Each row is a point on a landscape with many valleys, with its height.
A ball rolls from a point to whichever of its 2 nearest points has the largest drop for the distance, and stops where none of them is lower. Distance is the straight distance between rows; heights are no part of it.
K_128: [9 8 -19 23 -5 -4 -7 -2 -30 -20 56 43 -8 33 -24 36 27 1 -2 -21 33 6 -19 0 19 35 -18 -11 35 30 4]  height 21.6
K_224: [-4 -3 16 -35 -14 -9 16 -16 7 8 -9 18 -9 -38 7 9 10 6 5 10 -34 17 -19 -10 54 -5 -14 -1 24 -24 1]  height 56.6
K_337: [8 -11 -10 -7 -42 23 -19 -29 0 -20 7 18 -26 3 -5 7 4 -51 -7 21 19 13 -15 0 41 10 -18 24 41 13 -1]  height 46.0
K_394: [3 2 37 5 36 0 23 -19 -6 -8 23 16 0 49 -17 41 11 45 -24 23 16 -10 1 17 13 32 20 -6 44 -10 -15]  height 40.0
K_178: [17 49 2 11 -6 15 -25 9 23 6 28 26 -33 17 10 -12 21 -17 -24 3 17 10 -41 8 1 -8 -6 3 19 36 25]  height 40.3
K_187: [-41 -14 -11 8 6 -15 -5 44 -27 -8 -15 -38 10 21 -39 -17 -10 4 -1 -42 8 -13 28 -27 -40 -15 14 -8 -36 19 -10]  height 29.8
K_747: [-13 12 7 -9 -12 -23 -3 -25 -35 15 3 29 -30 -5 -30 57 27 -10 4 24 12 21 -13 2 66 5 -18 3 33 30 2]  height 48.7
K_560: [-26 28 21 30 42 -14 -5 36 -14 15 -20 -1 3 12 -26 -12 19 20 -33 19 59 -2 18 7 -8 0 26 -5 -2 11 -13]  height 45.7
K_411: [-21 -23 9 -56 -28 18 3 -29 2 -8 17 -33 -14 39 -19 -1 54 7 -22 5 27 3 -7 -15 3 26 17 -22 24 -33 4]  height 19.8
K_772: [34 19 10 -20 -9 -5 20 -23 15 -4 41 10 -15 -18 32 34 18 33 -8 1 -61 13 -24 20 -33 -4 -15 -3 -7 -20 15]  height 22.6
K_564: [-18 24 34 26 28 2 -6 19 -16 6 -5 5 -34 8 -22 24 28 25 -28 -7 -27 9 1 -14 -10 -10 23 -8 2 24 18]  height 41.9
K_559: [6 -17 -7 60 13 7 -1 48 -5 -18 21 18 -3 38 -20 -4 -25 -15 -18 -37 -5 13 8 -29 -5 -28 -3 14 -12 31 2]  height 38.4
K_32: [23 -21 -45 10 -24 2 9 -13 8 -6 15 -16 45 18 25 -6 -27 -19 20 12 29 -28 13 21 -28 18 -17 10 -4 0 -23]  height 30.6
K_192: [14 1 -16 -7 -13 60 -30 -3 52 7 -8 1 -24 11 10 -50 3 -58 -1 11 3 -1 -8 -7 25 -22 16 43 0 5 4]  height 48.9
K_546: [24 -16 -7 12 -9 34 14 -43 -18 -13 -21 -2 -26 3 -7 30 1 -16 15 48 13 8 -3 10 25 34 3 15 8 -2 -24]  height 42.8
K_563: [-17 -14 -17 -28 -54 -10 4 -2 11 -4 21 -13 7 8 -6 -30 2 -25 -14 -17 42 -4 -12 -2 28 3 -16 -23 28 -26 4]  height 21.2
K_352: [13 -4 -9 4 -19 50 -23 -13 6 -25 23 -6 -44 24 7 -6 16 -35 -17 12 -8 18 -11 -25 -11 10 1 35 -9 29 4]  height 52.7
K_807: [0 33 17 -20 5 -23 3 -12 5 8 19 8 -26 -29 13 27 19 30 3 -9 -70 15 -14 5 9 -9 -11 -9 -14 0 22]  height 26.0
K_3: [43 16 -17 35 10 34 11 -22 2 -11 14 -1 0 23 21 22 -5 -9 -12 52 9 -8 6 28 -36 27 4 21 -5 4 -20]  height 55.5
K_954: [-16 -53 8 10 1 -24 10 39 0 -34 33 9 20 11 -24 -1 -33 1 -43 -38 10 -6 26 -12 -30 -14 -2 -25 18 -41 -5]  height 27.7
K_664: [-19 -20 27 11 20 17 5 -4 -21 -10 -14 42 -19 -16 -36 24 -30 -6 -2 34 -27 19 5 -14 62 -1 2 11 33 -2 -10]  height 51.0
K_732: [-5 -27 -27 -22 -6 -55 27 -6 -6 -4 -8 8 38 -30 22 16 -31 28 68 -15 -38 -8 15 24 2 1 -25 -11 -31 -10 0]  height 60.7
K_89: [-11 19 25 1 37 2 -13 33 36 0 -26 6 -15 -16 -8 -37 8 -16 -61 18 42 -8 7 6 -3 -9 32 18 20 -18 3]  height 49.0
K_928: [5 43 2 -21 -10 -25 -8 9 28 18 32 -25 9 -9 35 -35 2 17 -12 -51 -26 -5 -8 12 -52 -6 -6 -37 -22 -30 28]  height 50.1
K_136: [-18 -27 -7 5 23 -7 -6 37 4 3 -48 -2 45 -21 -5 -40 -42 -18 42 -25 -8 -9 20 -13 0 -23 9 -1 -32 11 -3]  height 21.8
K_19: [17 -6 -13 23 -9 20 5 -44 -25 8 -54 -22 -41 -24 18 -11 18 -10 42 28 -8 32 -15 7 14 22 -3 33 -40 16 0]  height 66.3
K_493: [-36 -31 -2 -10 -22 4 -4 -5 -29 -19 23 20 -7 39 -54 23 5 -24 -12 -26 34 10 -3 -25 51 -4 -14 -15 45 -7 -2]  height 12.3
K_365: [25 -19 -3 1 -25 33 -29 14 24 -27 48 33 -13 18 17 -31 -18 -34 -6 -47 -37 12 -16 -21 -15 -24 -36 25 -4 13 6]  height 25.1
K_955: [37 -8 -51 44 -7 4 1 -5 -28 -28 11 6 4 30 -5 37 -14 -10 24 13 31 3 5 17 -12 36 -28 18 -17 48 -16]  height 28.2
K_344: [-2 2 -3 1 13 -19 1 28 -5 3 -20 -35 33 4 8 -19 -19 27 -22 8 20 -24 25 17 -32 10 10 -22 1 -13 -19]  height 34.2
K_887: [25 39 7 11 3 27 -12 -28 18 12 -7 28 -55 -29 22 -4 43 -22 -11 8 -34 27 -37 -1 12 -9 -2 42 5 33 30]  height 34.7
K_120: [-3 1 -16 -27 -10 23 -29 2 10 29 -31 -20 11 -41 28 -52 -5 -26 58 -27 0 -7 9 -27 -11 -28 3 -8 -42 -13 15]  height 29.1
K_294: [2 -14 9 34 23 26 -4 28 3 -14 -15 65 -7 -14 -19 12 -53 -16 2 31 -27 20 1 8 46 -8 -10 21 18 16 -14]  height 52.2
K_527: [33 6 -1 -9 -16 8 24 -33 15 -19 12 -21 -10 -16 56 17 8 34 11 23 -49 7 -18 31 -27 12 -5 6 -18 -26 1]  height 19.3
K_85: [7 39 31 -6 24 5 -4 7 38 29 -29 3 -10 -48 22 -34 5 8 -17 -11 -15 -3 -22 13 1 -31 10 -6 6 -27 24]  height 62.3
K_652: [-4 41 -6 32 31 -3 -15 36 12 23 -6 -5 12 34 -12 -25 13 0 -10 23 56 -11 14 9 -11 19 17 8 -3 32 -16]  height 43.7
K_583: [10 12 10 -13 16 -25 18 -23 7 26 -34 -5 18 -46 25 24 -3 27 24 33 -31 -12 4 26 5 2 -4 4 -7 -13 -2]  height 63.9
K_958: [-30 -13 32 -5 16 11 2 25 -23 -16 -36 -20 -7 -8 -41 -4 -1 5 -23 -5 -6 3 10 -28 -3 -14 33 -7 10 -21 -6]  height 33.0
K_382: [-2 38 -17 16 14 -9 -7 23 6 36 -5 -11 29 17 7 -32 14 -6 9 -11 77 -25 -4 37 -18 -3 -3 -12 -13 30 3]  height 41.0
K_776: [-23 -12 7 -14 11 -17 -10 35 14 -17 -7 -26 1 -10 -10 -42 6 -3 -47 -46 8 -10 13 -15 -37 -21 6 -8 -5 -24 13]  height 29.9
K_943: [19 30 25 12 17 40 -7 -16 13 10 -19 4 -35 -9 16 4 20 -6 -19 42 -22 10 -10 -5 2 -6 17 35 12 14 2]  height 32.1
K_191: [21 15 4 42 21 34 -10 -1 9 -7 6 40 -16 3 0 22 -53 -13 -7 46 -2 -3 11 17 32 7 -7 22 32 17 -24]  height 53.3
K_122: [14 2 -19 40 -5 13 -18 36 -23 -16 14 25 -5 42 -19 12 -5 -17 16 -27 -10 14 7 -37 -8 -11 -13 28 -39 70 -4]  height 34.6
K_44: [0 -23 5 -37 -16 9 31 -23 15 -20 -4 -27 21 14 16 22 8 20 2 30 6 -19 12 1 2 15 20 -7 26 -36 -16]  height 12.2
K_738: [-30 -50 12 -11 -20 14 -3 6 -11 -32 2 12 -13 21 -56 0 -16 -35 -17 -20 2 17 5 -40 37 -23 -5 -10 35 -26 -8]  height 16.9
K_218: [24 30 -17 26 21 -7 9 -14 -8 26 -3 8 20 -9 27 20 -3 4 33 8 -7 -6 -4 30 -29 6 -8 12 -29 31 -6]  height 28.5
K_346: [-5 -5 -2 -1 11 -18 1 9 -17 3 20 -22 34 44 -16 6 11 48 -21 -1 35 -24 14 9 -32 31 7 -32 11 -2 -23]  height 36.8
K_16: [-5 -41 14 -11 -17 17 15 -4 5 -23 22 7 2 14 -20 4 -17 -14 -21 4 -12 5 -5 -16 20 -19 1 -9 51 -47 -10]  height 21.3
K_347: [-13 25 -22 -6 13 -16 -16 36 17 30 -11 -21 16 10 -1 -40 14 -11 5 -43 53 -14 8 12 -29 -25 7 -6 -28 25 8]  height 38.1
K_12: [5 -9 23 14 26 5 13 28 3 -3 -11 -12 28 4 -2 -8 -33 28 -39 16 -19 -16 23 -1 -35 -8 24 -9 11 -35 -15]  height 31.7
K_419: [-1 -20 1 -34 -3 3 -7 -27 12 -2 -21 -9 0 -45 29 -13 -12 3 31 -10 -72 12 -5 -22 6 0 -14 -1 -42 -33 3]  height 56.1
K_632: [-9 19 26 -29 26 -19 4 -8 -3 13 -19 -15 -33 -42 -9 23 12 42 -4 -10 -82 12 -3 -22 4 -16 5 -15 -14 -15 24]  height 28.8
K_966: [-25 -3 11 -3 -2 30 -8 10 5 -7 -27 -13 -24 13 -30 -24 -9 -23 -15 13 -12 2 -1 -30 11 -16 22 8 11 -2 -2]  height 35.8
K_637: [5 37 -18 0 -12 -12 -23 11 1 5 39 33 -5 -12 1 -21 8 -27 14 -61 15 14 -28 12 -6 -26 -27 -12 -5 38 39]  height 34.3
K_773: [11 -52 -25 -12 -30 -6 25 -21 -19 -41 7 -12 -3 9 7 26 -9 6 55 -4 -34 12 6 2 -5 10 -18 1 -30 -14 -11]  height 58.7
K_846: [-26 19 -28 -21 -19 -12 -22 -18 -6 20 8 -43 -5 22 -10 -34 61 1 12 -9 42 -8 0 -10 -21 30 -8 -10 -30 34 9]  height 27.2
K_781: [-15 -4 -19 -32 -17 -33 11 -25 -16 -7 36 -9 4 30 -21 31 57 25 15 -11 40 -4 -4 6 12 33 -7 -26 6 -1 1]  height 26.2
K_680: [-9 -8 14 1 30 -32 -4 33 30 2 -25 25 30 -47 19 -38 -33 -21 -28 -12 44 -19 18 19 -7 -34 4 -2 16 -39 -1]  height 52.0
K_893: [-23 10 26 13 16 7 -4 -10 -15 12 -22 22 -34 -21 -34 39 9 -3 -5 23 -21 21 1 -14 55 -12 2 2 36 13 2]  height 50.0
K_835: [3 -37 -6 -7 8 9 34 -39 -31 -17 -34 -38 8 19 -13 45 11 26 36 35 -4 -11 16 5 -14 18 35 9 -21 -10 -28]  height 15.2
K_198: [-22 38 18 13 27 -5 -20 2 -17 14 14 0 -29 24 -24 24 53 29 -16 -8 -13 2 -19 -18 -30 5 18 -10 -20 40 23]  height 39.8
K_73: [-25 -22 49 7 57 -8 16 23 -32 -16 -39 -2 -2 -11 -46 30 -13 21 -12 -12 -33 4 26 -18 14 -18 33 -1 -4 -13 -14]  height 30.4
K_148: [-27 -8 16 -5 21 -23 -13 38 -7 -18 7 -44 6 17 -26 -11 19 24 -43 -45 9 -7 17 -12 -50 -14 17 -20 -24 -6 11]  height 33.5
K_452: [-4 -45 10 -26 -20 -18 30 -6 8 -23 -20 -16 37 -1 11 25 -19 25 25 32 -4 -26 19 -7 18 8 14 -1 21 -25 -18]  height 9.5
K_288: [-9 -23 11 4 8 -6 17 16 -1 -3 -7 29 32 -21 -1 5 -40 7 16 6 -43 -3 6 3 18 -8 -16 0 9 -16 -10]  height 23.6
K_555: [-1 21 -16 -29 0 1 -27 27 14 31 -6 -30 8 -23 24 -56 6 -9 29 -58 12 -17 11 0 -36 -33 10 -20 -48 -1 23]  height 33.6
K_556: [-18 -3 32 -44 22 -26 3 -9 -17 -2 -15 -40 -8 3 -13 34 38 66 -11 13 -18 -6 8 0 14 6 25 -14 16 -14 1]  height 33.4
K_290: [30 -7 19 28 4 65 -12 -23 -1 -27 18 -6 -33 45 4 24 18 -14 -30 15 -19 7 -1 -31 -21 13 22 35 -21 24 4]  height 54.5
K_378: [-6 -2 -21 43 10 -33 8 25 -43 -6 40 25 21 24 -27 40 -17 25 15 -38 -5 1 8 3 -4 -2 -26 -20 2 34 -8]  height 40.6
K_998: [8 -25 -3 -15 -4 -21 7 -3 10 24 -25 -8 59 -32 33 -21 -44 4 35 -1 4 -22 13 16 -6 3 -5 -21 -17 -23 -7]  height 62.4
K_515: [31 -7 1 -7 -17 25 39 -44 5 -19 -5 -34 -12 4 23 10 14 18 -2 40 -23 2 4 23 -11 20 16 6 -6 -38 -11]  height 15.8
K_18: [-7 20 9 -31 -29 8 -7 -35 12 11 12 -21 -38 -10 13 -19 48 -9 -20 15 -2 11 -25 -11 11 14 3 -4 18 -8 15]  height 41.6
K_792: [29 12 -24 33 0 22 14 -26 -15 -9 10 -25 3 43 3 31 19 15 4 35 19 0 0 22 -46 42 4 -1 -29 12 -13]  height 56.7
K_711: [-23 -13 33 -39 -6 -23 28 -41 -14 3 -34 -25 -15 -15 5 57 35 44 29 25 -14 5 6 -11 33 10 21 3 12 -25 11]  height 35.2
K_576: [-4 -26 17 -4 -7 -2 3 5 21 7 -20 51 21 -40 7 -25 -45 -27 11 -3 7 4 -17 -2 62 -23 -14 -6 35 -25 10]  height 54.3
K_24: [1 4 3 -4 -6 23 -9 -19 9 30 -62 -4 17 -36 15 -18 -9 -35 24 35 26 -19 9 -7 24 2 15 26 -2 9 -6]  height 25.7
K_799: [11 45 29 58 33 -18 17 30 -14 -6 28 53 -9 1 -3 33 -15 39 -37 -12 -23 7 -9 12 -17 -11 2 -1 9 21 3]  height 44.4
K_921: [10 14 6 65 18 -28 7 38 -18 -4 44 47 8 6 -12 25 -36 22 -13 -16 0 8 4 9 -10 -4 -15 -10 6 19 -13]  height 42.7
K_310: [-3 -44 -12 -35 -17 4 15 -16 9 -33 11 -3 3 -19 14 6 -19 10 30 -12 -67 8 2 -18 -1 0 -8 1 -28 -28 -10]  height 57.4
K_725: [-20 -8 -7 14 30 -20 -7 50 -6 -3 -37 -28 30 -15 -15 -33 -25 5 14 -37 -16 -12 28 -20 -29 -22 14 0 -42 4 -8]  height 25.4
K_690: [45 31 -8 21 10 -15 26 -21 -8 22 2 26 -5 -10 29 45 -6 18 17 40 -7 2 -15 54 -8 19 -14 10 0 25 -15]  height 25.9
K_201: [-17 -30 3 -55 -49 29 6 -32 10 -5 1 -40 -6 14 12 -15 25 -1 -18 20 16 -9 1 -9 4 18 14 -10 17 -47 -9]  height 16.2
K_856: [-17 3 10 -25 -22 44 -13 -10 12 1 0 -16 -33 6 -10 -22 31 -16 -37 -2 -24 17 -14 -30 1 -9 12 -1 18 -16 14]  height 39.0
K_849: [-4 10 24 -14 19 -8 -6 26 42 6 -11 10 13 -41 12 -51 -2 -28 -49 -11 49 -4 3 12 -9 -28 11 8 29 -41 9]  height 50.6
K_249: [35 16 -3 22 -4 -31 28 -13 6 15 24 42 15 -12 27 30 -20 7 5 33 17 -7 0 54 23 13 -25 7 40 -4 -12]  height 23.5
K_608: [-28 -7 -2 -26 -13 -23 -2 16 13 -8 6 -10 -5 -13 -22 -42 0 -29 -13 -39 27 -3 -8 -9 5 -24 -18 -20 12 -17 23]  height 25.6
K_536: [-16 -17 2 -23 -34 -10 2 -14 2 14 -15 33 -6 -44 -1 -3 -12 -25 5 15 7 11 -20 -6 77 -4 -14 4 42 -17 5]  height 55.6
K_421: [-6 2 4 -38 8 -11 -19 -4 16 6 -23 -23 7 -45 32 -35 -15 13 18 -31 -67 -4 -1 -16 -10 -14 2 -21 -47 -42 22]  height 54.7
K_304: [5 -20 -29 -7 -10 36 -36 7 21 10 -18 4 -15 11 -7 -36 1 -63 30 -12 16 11 -5 -23 29 -16 2 43 -15 39 0]  height 46.9
K_763: [21 48 9 9 -2 13 -33 2 14 11 16 47 -63 -22 3 -14 38 -22 -9 -24 -15 30 -41 -1 22 -25 -10 20 19 49 36]  height 37.3
K_104: [17 16 4 -14 -4 -18 24 -47 -12 26 -43 -29 -22 -37 39 26 29 27 24 41 -5 4 -13 26 19 20 6 4 -27 -20 5]  height 64.6
K_727: [21 27 -10 11 5 -5 -13 7 14 23 20 30 10 -13 18 -5 -13 -16 35 -27 -10 4 -13 27 -24 -24 -27 6 -19 36 18]  height 31.8
K_363: [33 -12 -40 24 -14 33 -16 -2 22 -4 16 12 31 19 27 -25 -32 -36 18 -9 5 -7 5 17 -32 -8 -19 26 -26 18 0]  height 33.8
K_146: [22 8 -10 -8 -28 14 11 -64 -10 21 -30 -44 -33 -26 40 -8 28 0 36 27 7 8 -20 24 14 22 5 12 -26 -20 -1]  height 65.4
K_223: [-4 -21 -2 -6 -12 45 -7 -39 -14 -1 -22 -6 -44 7 -23 20 21 -40 -10 42 15 19 5 -16 41 22 12 33 23 12 -6]  height 44.2
K_786: [-4 -20 -34 14 -20 -12 -4 -3 -34 -22 42 12 8 19 -19 19 -15 -14 21 -45 -10 11 0 -12 -9 7 -31 3 -4 24 -12]  height 38.0
K_255: [-2 -9 9 20 20 -12 5 14 -34 -4 -6 23 8 -16 -27 35 -27 13 22 5 -53 14 17 -8 8 -5 -6 5 -3 17 -13]  height 26.1
K_10: [34 20 -3 47 18 33 0 -5 6 -6 8 21 3 24 16 27 -51 1 -9 60 0 -11 22 24 -6 27 8 25 10 23 -37]  height 54.4
K_675: [-17 -11 18 -31 -2 -15 5 0 -25 26 -59 -39 20 -8 4 -4 14 26 1 44 19 -18 10 -2 21 17 28 -10 5 -13 -20]  height 38.2
K_719: [9 25 2 -26 -1 4 -24 -8 30 16 16 -12 -4 -39 49 -35 6 14 17 -43 -46 3 -16 -6 -33 -20 -7 -22 -30 -41 35]  height 52.6
K_982: [10 -42 -36 -14 -35 -8 15 -22 2 -6 14 2 17 10 19 -4 -26 -32 11 22 29 -10 7 13 13 19 -24 14 25 -15 -13]  height 27.8
K_487: [6 36 -3 18 0 5 -16 18 18 -2 36 10 -7 29 -10 -19 25 -11 -43 2 45 -3 -30 11 6 7 11 -11 32 20 14]  height 42.9
K_867: [23 12 8 -3 11 -20 12 -3 19 33 -29 -1 41 -41 40 -10 -27 20 21 15 -2 -27 11 35 -10 -10 -5 -13 -6 -18 0]  height 63.2
K_441: [-8 -17 -12 6 -20 -6 -3 14 -23 -29 57 10 -2 25 -33 16 -5 7 -13 -57 -30 24 -9 -26 -16 -14 -24 -10 6 9 6]  height 34.9
K_445: [6 -21 -8 -4 -12 1 -2 5 17 -1 29 -3 26 -10 23 -23 -33 -7 22 -44 -31 -9 5 1 -26 -19 -28 -21 -17 -18 3]  height 15.4
K_246: [-22 6 -25 -30 -35 -19 -14 -20 -11 0 29 -27 2 27 -14 -11 57 0 -5 -13 59 -5 -12 4 -15 34 -12 -34 -13 10 7]  height 29.2
K_339: [3 0 -18 -4 -28 0 -10 -28 -20 -5 7 24 -29 -7 -10 18 23 -35 5 2 20 24 -32 5 48 2 -35 14 26 42 6]  height 47.4
K_757: [-22 -5 -27 23 -5 -14 -6 23 -24 -14 39 39 2 31 -38 18 -8 -27 -1 -20 47 9 -9 -9 40 9 -23 -25 45 31 -7]  height 17.5
K_482: [5 43 37 -10 7 13 1 -6 35 22 -17 -15 -11 -26 22 -26 17 18 -51 20 -12 -10 -24 12 -19 -5 18 -1 25 -36 12]  height 61.2
K_322: [-8 -42 -26 -24 -58 -16 12 -15 -7 -17 22 17 14 16 -4 16 -4 -22 12 -16 31 -5 -6 8 42 3 -33 -3 29 -19 -1]  height 25.0
K_395: [-15 -2 -20 -10 -5 -11 10 -18 -27 10 3 -15 7 13 -23 24 15 4 17 11 21 3 7 -1 8 19 -8 -4 -7 16 -12]  height 22.8
K_172: [-25 10 -25 -28 -3 -8 -11 -9 -22 21 -19 -53 4 19 2 -19 36 14 13 9 25 -15 23 -1 -38 29 -3 -7 -54 27 -11]  height 23.4
K_80: [-5 28 6 -45 -23 -21 -5 -31 14 27 -7 -15 -9 -29 40 -5 29 13 -3 2 12 -2 -21 11 15 11 -9 -12 2 -24 19]  height 43.6
K_658: [-14 -10 -23 -9 -14 2 -22 11 7 -1 30 2 13 -10 19 -32 -16 -8 42 -67 -56 11 -2 -8 -30 -21 -25 -3 -56 -5 14]  height 21.5
K_529: [-23 -12 21 -29 -7 -28 17 -19 -23 30 -48 -9 -2 -23 -11 28 16 26 10 39 21 -8 10 -15 50 19 17 -2 12 -10 -11]  height 36.7
K_699: [-15 -10 -12 -5 -2 17 -12 1 -1 11 -57 -34 16 -4 -14 -30 -18 -27 22 36 28 -14 29 -23 10 6 22 16 -2 15 -15]  height 22.7
K_593: [13 0 10 10 10 22 16 -38 -15 -13 8 20 -8 29 -12 60 2 6 -6 57 8 -6 8 19 15 35 20 14 30 -3 -23]  height 41.3
K_314: [5 15 8 35 6 11 -3 19 5 -15 48 19 -5 41 -12 9 7 13 -42 -8 30 -4 -9 -5 -17 18 11 -17 23 -1 11]  height 40.7
K_121: [12 -20 -27 45 -3 18 -10 1 -38 -32 8 19 -2 35 -20 46 -16 -14 33 0 -6 19 19 -17 -18 20 -21 36 -33 55 -15]  height 31.2
K_420: [32 7 -8 -7 -25 58 -21 -14 36 -6 10 -2 -30 -3 32 -30 8 -42 -5 6 -15 18 -13 -20 -10 -9 1 43 -10 7 11]  height 50.7
K_901: [-16 8 37 -25 37 -26 4 6 -21 3 -34 -33 -29 -17 -19 33 31 62 -30 -9 -44 0 7 -16 3 -7 31 -26 -5 -21 15]  height 31.5
K_27: [-15 -50 2 -24 -4 -18 38 -35 -25 -34 -26 -29 18 22 -14 55 1 24 52 20 3 -7 26 -8 11 18 20 11 1 -19 -15]  height 12.7
K_425: [-6 -34 14 -24 -14 -12 15 13 10 -22 17 -2 16 13 -9 -6 -13 15 -29 -21 3 -10 5 -2 4 -12 12 -25 47 -49 -14]  height 24.2
K_13: [10 2 -1 3 1 -16 13 6 -3 7 38 11 15 40 -10 19 11 36 -25 3 32 -11 7 9 -4 27 1 -31 36 -18 -15]  height 38.5
K_647: [-7 -13 -17 -13 -6 -4 12 -21 -28 3 -32 -67 13 10 1 12 15 23 19 20 -8 -16 32 5 -36 24 19 -10 -46 4 -15]  height 19.2
K_828: [16 6 -37 23 -2 -11 11 -21 -31 -19 35 19 -2 31 -11 42 21 -1 11 23 56 18 -14 23 10 49 -18 -7 12 40 -11]  height 24.8
K_252: [13 -12 13 15 1 -16 21 2 -4 3 0 30 18 -11 11 26 -37 17 12 37 -14 -4 6 29 25 -2 -7 -6 40 -16 -21]  height 21.4
K_29: [12 -35 -42 5 -5 -40 24 -25 -20 -17 -3 -5 32 -5 11 23 -26 14 62 2 -16 -5 8 29 -6 13 -31 3 -43 10 -16]  height 59.8
K_638: [13 -34 1 7 -5 22 -10 10 22 -17 31 27 18 -4 24 -24 -39 -10 -2 -27 -55 10 -16 -7 -22 -21 -27 6 -9 -5 2]  height 20.4
K_526: [-17 -3 -12 8 9 15 3 3 -27 10 -28 -23 12 22 -20 10 -4 -8 7 32 25 -20 29 -18 -4 10 19 9 0 20 -31]  height 19.1
K_804: [-5 -13 7 -27 20 2 -21 11 7 25 -67 -14 30 -52 18 -43 -24 -13 39 -20 -5 -3 9 -26 16 -24 6 -14 -30 -13 9]  height 25.5
K_784: [-8 -26 -6 -31 -1 -50 16 25 -7 9 -25 -13 49 -20 17 -4 -41 16 51 -6 -19 -22 22 2 2 -1 -9 -26 -33 -15 -7]  height 61.5
K_156: [-15 25 0 20 12 -18 -20 32 -11 -5 13 8 -29 -7 -17 -5 17 -4 13 -60 -34 26 -18 -25 -13 -45 -7 -2 -42 49 30]  height 32.4
K_970: [-15 -21 -35 10 -16 26 -23 32 16 -3 1 2 -13 15 -25 -54 -11 -61 9 -33 36 4 -5 -22 23 -40 -2 25 -3 16 8]  height 44.6
K_458: [17 3 -2 3 12 15 7 -36 -3 -3 25 -24 -2 53 -13 20 39 18 -18 43 34 -10 3 8 -28 46 17 -5 -4 -2 -3]  height 57.9
K_345: [9 24 -1 -33 -25 -28 2 -1 25 30 8 -12 26 -13 43 -23 1 6 -12 -11 43 -26 -20 36 3 4 -16 -34 14 -28 20]  height 45.6
K_948: [-16 47 -6 20 9 -23 -20 18 -14 6 26 3 -29 24 -15 -3 44 18 -9 -48 -23 19 -14 -25 -26 -7 -1 -1 -43 63 29]  height 36.6
K_157: [-27 -12 33 11 42 -29 15 27 -41 -1 -30 13 3 -28 -42 44 -20 37 17 -4 -65 13 22 -13 14 -23 14 -10 -13 -1 -9]  height 28.4
K_671: [16 30 21 17 21 29 7 -22 12 17 -40 6 -18 -24 8 12 2 -19 -6 77 -8 4 -1 5 33 10 18 25 20 5 -7]  height 30.1
K_650: [8 41 15 -20 6 5 4 -15 18 18 0 -25 4 3 21 -7 30 36 -45 54 15 -9 -14 22 -15 22 23 -15 13 -17 7]  height 60.0
K_984: [8 29 23 -10 9 17 -7 -22 15 14 9 -23 -14 34 -2 3 57 27 -39 42 14 -13 -15 3 -21 33 30 -2 7 8 4]  height 59.0
K_750: [-7 -28 -36 46 -1 12 -7 43 7 -25 23 19 0 36 -26 -30 -30 -45 -10 -45 30 0 13 -28 1 -21 3 16 -9 23 -6]  height 41.4
K_603: [7 -7 20 24 23 17 3 32 31 -11 2 22 10 -20 6 -32 -39 -15 -27 -16 -36 6 -10 -6 -11 -38 -7 4 4 -27 11]  height 25.2
K_397: [15 8 -9 -10 -35 17 -28 7 25 -7 49 20 -17 11 13 -38 -3 -32 0 -60 -12 22 -34 -4 -8 -26 -19 12 -4 14 25]  height 29.5
K_486: [6 38 15 2 11 7 0 -12 4 49 -46 -1 2 -34 25 -8 -10 -15 8 48 22 -6 -1 14 25 5 6 23 19 7 -1]  height 28.0
K_796: [-26 12 37 19 38 1 -11 22 1 -13 -11 5 -14 22 -34 -6 14 2 -58 18 68 0 20 1 -11 -1 29 4 16 -9 -8]  height 47.1
K_462: [-18 31 35 43 38 -17 11 33 1 -1 -2 19 -24 -15 -19 11 3 13 -28 -8 -22 10 4 -2 -16 -30 16 8 -2 9 9]  height 43.8
K_510: [-12 -24 28 1 21 -21 11 23 22 2 -29 43 34 -58 -2 -28 -47 -24 -5 -4 17 -3 12 12 28 -23 -8 -11 20 -37 3]  height 53.2
K_35: [1 30 3 -15 -10 -45 -1 22 27 16 29 -7 19 -3 23 -22 6 19 -21 -44 14 -17 -12 30 -29 -9 -8 -52 -2 -23 26]  height 47.8
K_34: [6 5 32 13 24 22 6 32 26 -4 -28 7 4 -20 14 -35 -39 2 -33 29 -23 -8 5 -2 -4 -12 28 13 23 -44 1]  height 28.9
K_66: [35 11 -27 7 -6 25 -15 7 35 27 15 8 14 -1 32 -31 -14 -28 39 -24 24 -10 -7 12 -25 -17 -12 15 -27 16 2]  height 35.0
K_989: [-15 -22 1 27 0 -29 13 40 -8 -37 47 13 7 23 -23 13 -13 8 -36 -68 -3 -1 11 -21 -34 -15 -11 -26 4 -19 5]  height 30.8
K_834: [23 2 -33 24 -11 -1 11 6 16 10 22 -16 52 30 25 -9 -29 3 -15 24 43 -32 16 29 -39 37 -7 -5 21 6 -28]  height 33.2
K_262: [-18 5 -17 -2 -20 7 -21 10 -7 -5 24 -3 -19 1 -10 -22 15 -14 29 -59 -40 16 -1 -32 -11 -15 -20 11 -42 33 16]  height 27.3

For each start below, name the point where the ball stops.
K_559 | K_493
K_146 | K_252
K_310 | K_252
K_80 | K_252
K_632 | K_452
K_799 | K_493
K_314 | K_445
K_191 | K_445
K_290 | K_526
